Each row is a point on a landscape with many peaks, with its height.
From any point a climber steps to the highest of the 6 points nearest to it. It stops when none of these is higher. Distance is the straight distance between rows; heights are no part of it.
Vomo h=418: [134  90 148 174 125 157 146 101 160 137 164 128 103  93 110  85 109 140
 169  87]
rato h=366: [ 28 118 124  64 162 124 102 152 114 115 130 134 169 122 131 149 150 117
 101 147]
Podif h=576: [ 79  76 139  99 152 144 109 140 130 125 143 134 141  81 131 127 147 120
 131 123]
vig h=221: [120 139 147 115 144 104 122 167 108 106 132 150 131 150 124 175 139  91
  87 125]
Benak h=334: [163 147 142 124 131 116 125 150 111 114 128 147 129 148 125 168 127 112
 106 117]
zok h=423: [196 149 115 194  99 123 167  78 153 147 116 109 113 131 120  88  90 172
 183 147]
Bupop h=29: [197 195  84 138  85 111 136 129 106 133  86 110  94 213 135 151 132 120
  98 147]
tun h=380: [208 179  99 152 104 120 143 113 119 147  98 108 111 172 145 131 115 136
 128 138]
tofi h=257: [185 135 131 187 112 129 165  87 162 137 130 120 110 122 120  95  86 167
 179 123]
Gogo h=701: [154 102 146 159 133 143 139 120 153 132 153 136 121 101 124 109 116 140
 154 101]
zudo h=416: [ 31 126 127  79 161 119 104 155 119 109 125 136 167 130 132 167 152 106
  90 143]
ragir h=409: [ 75 120 149  94 150 119 115 167 117 115 137 148 144 124 132 154 145 104
  94 136]
regek h=493: [174 135 141 141 128 124 135 133 122 122 128 138 124 142 135 143 117 126
 127 121]
Pulu h=486: [ 61  57 143 120 130 156 118 114 147 131 161 116 119  68 118  79 135 133
 166  99]
bobo h=431: [ 44  60 130  83 138 152 101 113 130 123 145 109 149  60 123  81 143 140
 157 122]
boka h=466: [ 55 120 137  90 149 118 110 164 114 111 134 144 154 131 130 157 152 107
  91 143]
Kisot h=329: [ 89 129 146 105 149 106 113 171 112 110 134 152 138 140 119 172 148  96
  85 125]
voke h=536: [ 23 107 127  63 158 133 101 140 109 113 128 131 173 100 140 140 155 127
 109 145]
kezeg h=273: [  4 146 111  65 163 118  95 156 114 101 129 137 167 155 126 173 156 123
  84 143]
Nek h=176: [165 116 144 189 118 142 157  89 163 141 147 124 103 105 112  89  94 152
 178 104]
gel h=361: [157 110 148 138 138 131 124 138 132 134 134 145 128 108 128 135 120 123
 129 109]
tiz h=535: [179 135 143 151 135 133 132 120 143 131 130 140 123 129 131 129 116 130
 138 112]
genap h=173: [106 106 153 111 143 129 116 152 122 130 142 144 141 105 131 142 137 112
 109 117]
leb h=122: [204 192  90 138  91 115 142 121 115 143  92 110 105 192 146 138 122 122
 120 147]
goki h=97: [201 187  95 134  98 105 132 132 102 126  85 120  98 196 138 156 128 115
 104 130]
Tuv h=650: [ 65  74 136 109 144 152 112 127 136 134 151 129 138  67 127  94 143 125
 148 114]
volev h=448: [198 155 110 189  94 122 167  80 154 159 113 101 112 136 115  75  91 169
 185 158]
savan h=378: [215 185  84 153  90 116 155 104 132 165  92 102 113 172 145 110 112 141
 129 158]
pelut h=568: [197 135 139 160 122 134 148 108 142 133 131 131 120 135 135 123 104 142
 150 116]
keze h=443: [ 21  72 118  68 147 144  85 105 118 114 136 110 163  66 125 103 144 155
 149 139]
rero h=702: [ 48  83 134  84 153 145 103 138 127 124 141 132 160  82 134 121 150 120
 125 128]
vano h=517: [202 158 126 145 114 126 134 127 116 129 109 121 108 160 139 138 115 128
 128 130]
Vil h=192: [137 148 140 117 139 105 119 163 110  99 122 145 126 164 122 178 138 100
  81 122]
Zite h=225: [123  94 157 136 143 145 124 132 142 136 151 139 129  89 126 120 126 123
 132 102]
vomi h=594: [ 58 104 134  80 151 130 111 157 113 119 132 138 159 105 130 145 156 112
  97 140]
gusem h=490: [178 121 146 169 122 142 143 101 151 135 138 132 117 117 125 105  99 141
 167 113]
beru h=112: [192 207  59 148  75 112 150 118 109 156  85 109  89 211 145 133 143 123
 100 157]
fomim h=245: [202 174 111 137 105 110 138 131 104 122  98 120 107 181 136 152 123 115
 105 128]
ginap h=184: [171 166 133 125 117 107 131 157 104  99 113 133 112 179 124 172 125 105
  97 121]
Luba h=501: [ 92  70 149 134 134 150 127 118 146 136 157 127 120  71 119  87 138 130
 155  99]
botin h=665: [ 38  91 127  81 152 142  96 133 120 119 135 121 168  85 139 128 152 130
 129 141]
lomez h=346: [ 81 141 148 107 150 100 111 170 107  95 131 154 132 163 110 173 147  93
  77 136]
fovo h=519: [203 161 102 179  96 126 170  86 152 154 110 111 113 141 128  91 101 167
 169 155]
Retuz h=295: [178 144 117 198 101 130 175  78 158 148 121 110 104 128 109  83  82 178
 192 141]
Fizin h=422: [110  80 152 139 134 153 128 122 159 138 163 135 120  82 113  98 124 134
 152  99]
Supi h=415: [143  99 154 146 141 142 130 129 143 136 148 137 124  95 124 112 122 128
 141  98]
bopiz h=282: [149 127 148 125 135 123 123 152 119 122 133 150 134 125 128 155 130 116
 113 116]
zavom h=728: [213 167 109 158 102 124 145 108 132 150 106 115 117 152 141 118 106 149
 146 143]
zif h=388: [ 44 147 132  99 158 104 110 169 111 100 132 143 150 157 115 177 163  97
  66 138]
pozef h=166: [205 191  77 147  84 115 146 115 120 157  93 110 104 190 149 133 124 134
 115 159]
zopa h=354: [ 36  56 126  88 129 159  98 102 128 115 156 103 138  53 117  72 137 143
 165 123]

Write out the way that a climber takes from each point below.
Benak | regek > pelut > zavom
Luba | Tuv > rero
Vil | lomez > boka > vomi > rero

Where does a climber stop that starts at each point below?
Kisot | rero
zif | rero
rato | rero
Retuz | zavom
kezeg | rero

Two climbers start at each pair of points below. Name the first point that both come to, or write -.
vig / fomim | -
Pulu / zudo | rero
pozef / tofi | zavom
